Each row is a point on a tangle of strands that fork, close into loops and nearly touch. The rows are in no order.
In the rows, 100 means zero.
Points whose rows are less than 65.6 apart are linked; no others are. Some points are linked to none.
q_910: [128  94  92 121  85  94 109 102  73  63 101  91 124  76 105  81 109 116
 113 131 135  73  89]
q_111: [ 84 119 102 110 109 105 115 105 117 111 144 104  93  91 106  79  73  77
  81  88  60 124  87]
q_859: [103  77 103 109 105 117  87 101 118 123  87 119  77 144 119 119 117 100
 129 131 124  77  96]
q_870: [106  99 122 113 108  98 126 104  91 102 118  90 107 133  88  73  97  79
  81 144 100 105  89]
q_118: [ 97 105 104  96  89  91  95  71 105 114  88 100  70 105  95  73  84  88
  95  67  87 117 113]
q_306: [ 78 101 100  58  98 114  95 119 120 119 114 137 117 107 115 149  96 111
 113  84  88 124 110]
q_720: [126 149  93 113  81  92  82 123  74 119  82  78  79  89 112  61 118 117
 118  78  87  92 107]
q_279: [110 109 102  90  82 110 101 107  80  81  91  87 100  89 112  89 107 105
 107  90 119  95  87]
q_130: [ 67  94 116  65  85 114 104 100  99  90  76  88 104 108 105 114  91 101
 103  72 119  93 102]
q_385: [ 96  71  89 111 109  73  98  98  93  88  87  79 121  85 102 110 114 108
  95  99 132  69 114]
q_365: [103  99  95  86  69  98 104  72  87  70  73  97 100  88  82  64  84  97
 101 125  89 122  87]
q_989: [ 88 115 121  97 103 109 122 115 101 121 136  99  95 122  89  87  89  82
  73  89  71 115  92]
q_972: [114 102  97 137 140  73  79 101  96 115 106  83 116  95  92 149 127 116
  86  91  99  80 116]
q_539: [130 110  90 124  84 109  90 113  54  81 104 100 100  93  94  96 117 126
 121 116 134  62  95]
q_148: [ 73  80 110  58  83 107 109  92 104 104  87 102  84 119 107 100  84  94
 107  85 112  92  93]
q_154: [ 92  99 100  85  82  99 108  79 117 113 105 113  78  80 105 103  75  83
  90  58  91 120 108]
q_241: [107 108  87 116  82 103  91 102  95  72 132 118  84  61 119 112 104 126
 109  65 102  99  93]
q_642: [122  84  75 134  97  82  91  68  97  73  99 106  93  54  77  80  87 108
  97 119  82 114 103]
q_817: [117 101  90 117  86 109  89  75 107  94  85 127  72 102  83  54  85 103
 114 118  67 126  95]
q_751: [ 99 102 111 121 128 114  82 106 110 100  88  97 110 125  96 129 112 110
 101 102 125  85 124]
q_96: [125  85  88 108 117  58 102  79  80  92 109  91  97  50 100 117 107 110
  90  78  91  90  96]
q_158: [ 96 132 119  97 113 111  83 121 100 101 114 106 120 105 104 131 104 117
 100  66  90 130 119]
q_568: [106 116 106 135 140  99  77 108 113 117  98  87 109 116  94 145 116 107
  88  95 115  92 121]
q_576: [106  91 107 117 111 113  92  98 118 112  90 106  93 133 106 117 113 106
 105 116 136  72 110]
q_74: [115  79  88 126 116 105 116  90 133 127 120 125  89 116 103  93 104  73
 103 158  96  97  97]
q_278: [106  75  96  95  97 101  96  94 107 117  94 124  72 130 124 100 123  88
 140 147 111  84  91]
q_259: [125 106  91 107 100  67 108  92  77  70 111  78 106  46 112  98 104 109
  94  89  85 101  75]
q_343: [120 117 126 104 115  76 112  87  75 105  90  69 100 110  92  65 104  82
  92  98  59 115  88]
q_917: [ 86  88 100  86  86 110 116 115 112  84 125 113 107  75 122 104  90 101
  90 103 107 117  80]
q_742: [123 117 113 107 122  84  91  88  72 119  64  69  94 118 100  69 119  91
 105  93  85  99  97]
q_388: [123  91  94 130 116  80 101  76  93  86  97  95 103  70  81  79  88  85
  84 131  80 125 101]
q_56: [138  96  80 109  88  78 102  85  61  72  88  84 112  64  85  79 104 113
 116 132 114  77  90]
q_229: [129  99  94 116 100 104  85  71  98 108  74 101  67 129  94  69 103  97
 111 113 114  92 107]
q_558: [130 116 100 126 112  92  79  78  79 107  67  82  82 120  87  70 112  92
 116 104 110  88 108]
q_922: [ 71 106 105  85 105 123 109 132 119 120 137 121 118  95 101 125 104  87
  79 102  85 114 102]
q_80: [106  71  78 113 104 104 103 111 122 108 138 135  89  81 118 117 111  90
 103 128 107  95  94]
q_30: [127  86  91 133 111  84  99  71 104 103  95 101 102  96  71  80  94  85
  79 141 100 116 116]
q_71: [104 116 109 109  87 113  79 112 123 120 104 127  70 104 124 108 112 129
 117  67  87 108 109]
q_560: [113 100  99 101  88  97  96  71 110 113  84 105  68 127  94  63  95  97
 105 106  87 119  99]
q_255: [ 77 106 107  81 101 117 106 134 111 105 135 134 108 108 119 128 105 100
 108  95  71 126  89]
q_399: [ 93  85 100 101 107 103 101  86 123 128 100 103  86 119  92 104  97  79
  71  97 107 102 108]
q_724: [114 113  88 111  86  86 100 103  75  61 120  94 104  50 114 109 109 125
 103  82 100  94  86]
q_457: [ 68 112 114  83 116 102  89  94  99  91  60  83 110  93 102 132  91  99
 113  61 108  93 115]
q_438: [ 63  95  93  77  92 115 122 113 116 116 131 106 125  83  90 112  92  72
  58  92  93 101 105]
q_143: [ 88  72  82  86  81 100 115  83 110  84 104 126  78  92  99  77  76  93
 111 126  74 122  78]
q_264: [ 84 101 119  71  88 130 102 128  85  81  90 106 121 133 112 116 105 118
 114 115 111  98  89]
q_503: [ 87 112 129  76 105  84 108  89  77 103  80  69 120  98 104 113  96  88
  85  66  85 104  93]
q_335: [121  62  84 119 108  61 105  84  83  89  87  80 125  76  92  95 111 107
  98 115 130  61 112]
q_94: [118 130  86 120  94 101  78 126  59  87  77  88 101 102  92 110 115 124
 130  93 127  60  89]
q_618: [ 57  97 106  44  97 116 104 115 116 108  97 111 127 127 100 146  79 106
 118  82  96 105 113]
q_747: [ 79  88 104  80  89 107 123 122 110  93 133 123  96  94 126 110 103  88
 106 119  78 115  69]
q_238: [103  82  82 126 112 113  95 108 136 130 120 114 109  95  96 132 121  97
  66 104 123  84 119]
q_769: [ 72 114 100  90 129 103  79  96 116 115  89  97 112 102  91 150  89 106
 105  60 104 106 132]
q_978: [ 95  98 132  85 101 111 115 136 106 113 124 106  94 168  87 109 108  92
  97 108  80  93  91]
q_644: [110 123  97 108  92 114 106  96  96  73 115 100  96  87 111  59  76 103
 108 112  75 126  74]
q_206: [125 139 107 122  93 107  78 121  96 119  93 107  73 116 119  69 123 121
 122  88  97  90 107]
q_666: [102 111 120  82  93  96 110 100  63  85  71  61 109 129  90  80 106  90
 101 117 119  88  87]
q_538: [ 98  99 118  82 113  76 116  96  78 104  92  66 124  89 100  98 102  82
  77  95  94 101  90]
q_679: [ 90 108 130  78  94 126 113 138  87  94 108 104 109 160 100 111 113 111
 116 116  94  96  88]
q_119: [102 112 106 112 116  80  82  92 100 113  98  92  94  77 104 126 104  96
  93  47  90 105 116]
q_406: [103 119  98 109  84 109  76 109 106  97 111 129  78  88 118 114 109 139
 118  49 102 101 108]
q_600: [117  94  97 135 125  69  88  97  83 107 118  88 106  74  97 130 124 117
  92  82  95  80 101]
q_42: [118 154 104  85  77  93  92 115  71 111  77  69  92  95 109  66 114 104
 110  73  82 103  80]
q_871: [ 81  70  98  96  99  88 109  90  99  90  66  81 115 101 101  95  94 100
 100 106 139  74 108]
q_387: [ 73  67  80  69  84  97 121  88 124 106 120 118  87  92  93  88  72  75
  88 111  77 119  93]
q_927: [ 65  64 100  90 101 103 106 110 118  95  66  95 126 111 100 112 101 102
 107 106 144  62 117]
q_996: [107  83  79 110  99 109  92  74 128  86 107 135  72  88  94  74  74  92
 113 124  67 126  89]
q_73: [104 125  98 100 103 106  82 117  65  86  71  79 101 103 107 104 116 108
 119  82 115  83  95]
q_894: [104 107 115  93 111  74 118  89  75 100 105  71 115  98  84  79  95  72
  73 113  77 122  88]
q_696: [115  86  78 121  89  94 102  88 103  73 121 112  84  66 100  79  88 112
 101 116 103 108  99]
q_117: [ 88 109 117  71  78 106 100 113 105 125  98 124  74 128 120  94 106 101
 135  77  74 101  90]
q_337: [ 75  52  99  62  78  98 115  80 113  99  81 100  91 113  89  83  78  86
  97 108 112  99 100]
q_777: [ 58  86 115  78 117 110 111 111 117 127 102  85 114 144  65 126  90  80
  77  93 104  72 115]
q_671: [132 141  90  87  72  89  95 101  62  83  75  74  93  82 100  62 105  94
 111  95  90 112  71]
q_900: [ 61 102 118  52 105 122  98 124 104  82  85  91 129 144  97 135  91 124
 122 104 108 100 106]
q_249: [ 90 108 133  92 103 104 118 112 102 119 112  89  91 149  75  97  94  83
  84  85  84  96  98]
q_296: [113  78  83 134 103 102 106 104 113  87 143 128  95  72 113 103  98 112
  95 120 110  91 101]
q_646: [127 104  84  99  71  92 100  76  70  62  74  92 111  73  81  65  95 104
 106 138 100 107  88]
q_317: [113 124 108 118 118  96  74 119  98 100 126 103 120  86 100 141 117 131
  98  68  93 126 122]
q_727: [102 100 103  79  82 100 109  84  79  77  80  79 100 108  95  69  99  94
  99 103 107 103  87]
q_543: [ 88  83  92  96  94  92 111  98 107  86 113  97 118  62 101  96  88  92
  70  97 113 106 102]
q_703: [103  96 126 106 108 104 115  98  74  98  95  81 118 135  94  75 100  89
  91 132 123  86  98]
q_147: [ 63  77  80  82 113 113  88 113 139 113  83 112 117  94  97 151  97 107
  99  84 128  86 131]
q_157: [125 140  96 104  86  95 108  96  68  68 101  82  99  76 106  61 100  99
 106 106  85 117  68]
q_136: [ 84 118  99  83 126 115  81 114 111  98  90 101 122 115 101 143  94 127
 117  75 104 122 131]
q_182: [ 75  82  81  95 110 119  90 109 140 134 104 116 117 101  95 145 111  95
  79  94 122  83 128]
q_840: [128  85  94 137 116 103 104  77 119 106 105 114  91 110  85  81  91  93
  95 160 105 106 110]
q_715: [108  83  72 128 114 114 108 110 142 131 130 123 100  99 109 114 118  80
  80 139 111  87 107]
q_619: [ 88  82  84  80  85 103 113  78 125 111 111 125  77  71  99  90  72  85
  84  86  99 125 102]
q_303: [ 76  92  92  74  92  93 124  94 110 109 114  81 131  62  87 100  84  70
  53  85  98 107 107]
q_280: [ 59  79  99  88 112 111  96 111 126  91  66 101 116 111 100 138  92 119
 113  99 135  79 119]
q_352: [108 122  94 133 114 100  98  92 107  88 128  98  91  77 108  66  74  91
  88  95  62 132  86]
q_180: [112 127 107 111  88 116  79 119 120 132  94 123  63 121 126  86 120 124
 132  82  91  94 108]

A fork is a point with three links, a tip a point with one. Leave the first point through the second and follow the links. Name the first fork or tip that comes.
q_696, q_642 -> q_715
q_503, q_538 -> q_560
q_671, q_157 -> q_255
q_241, q_724 -> q_278
q_94, q_539 -> q_727
q_560, q_229 -> q_503
q_238, q_182 -> q_335
q_317, q_158 -> q_337
q_337, q_148 -> q_317

A piece is all that can be reached along the links. How many separate loops has the piece of each point below (a circle has one, a figure eight two, a Y none), and how many tips (points with one link)?
q_147 -> loops 1, tips 1
q_644 -> loops 1, tips 1
q_279 -> loops 1, tips 1
q_769 -> loops 0, tips 2
q_387 -> loops 1, tips 1

How many points has the smallest loop of links through each point below? Write none if it is on no loop.
q_94 -> 9
q_840 -> 9
q_143 -> 8
q_747 -> 7
q_871 -> none

Name the points in between on the shortest way along the links from the first point to the second, in order.
q_859, q_671 -> q_576 q_751 q_568 q_972 q_600 q_96 q_259 q_724 q_241 q_406 q_71 q_180 q_206 q_720 q_42
q_147, q_30 -> q_182 q_238 q_715 q_74 q_840
q_306, q_206 -> q_618 q_900 q_264 q_679 q_978 q_249 q_989 q_111 q_352 q_644 q_157 q_671 q_42 q_720
q_817, q_894 -> q_560 q_229 q_558 q_742 q_343
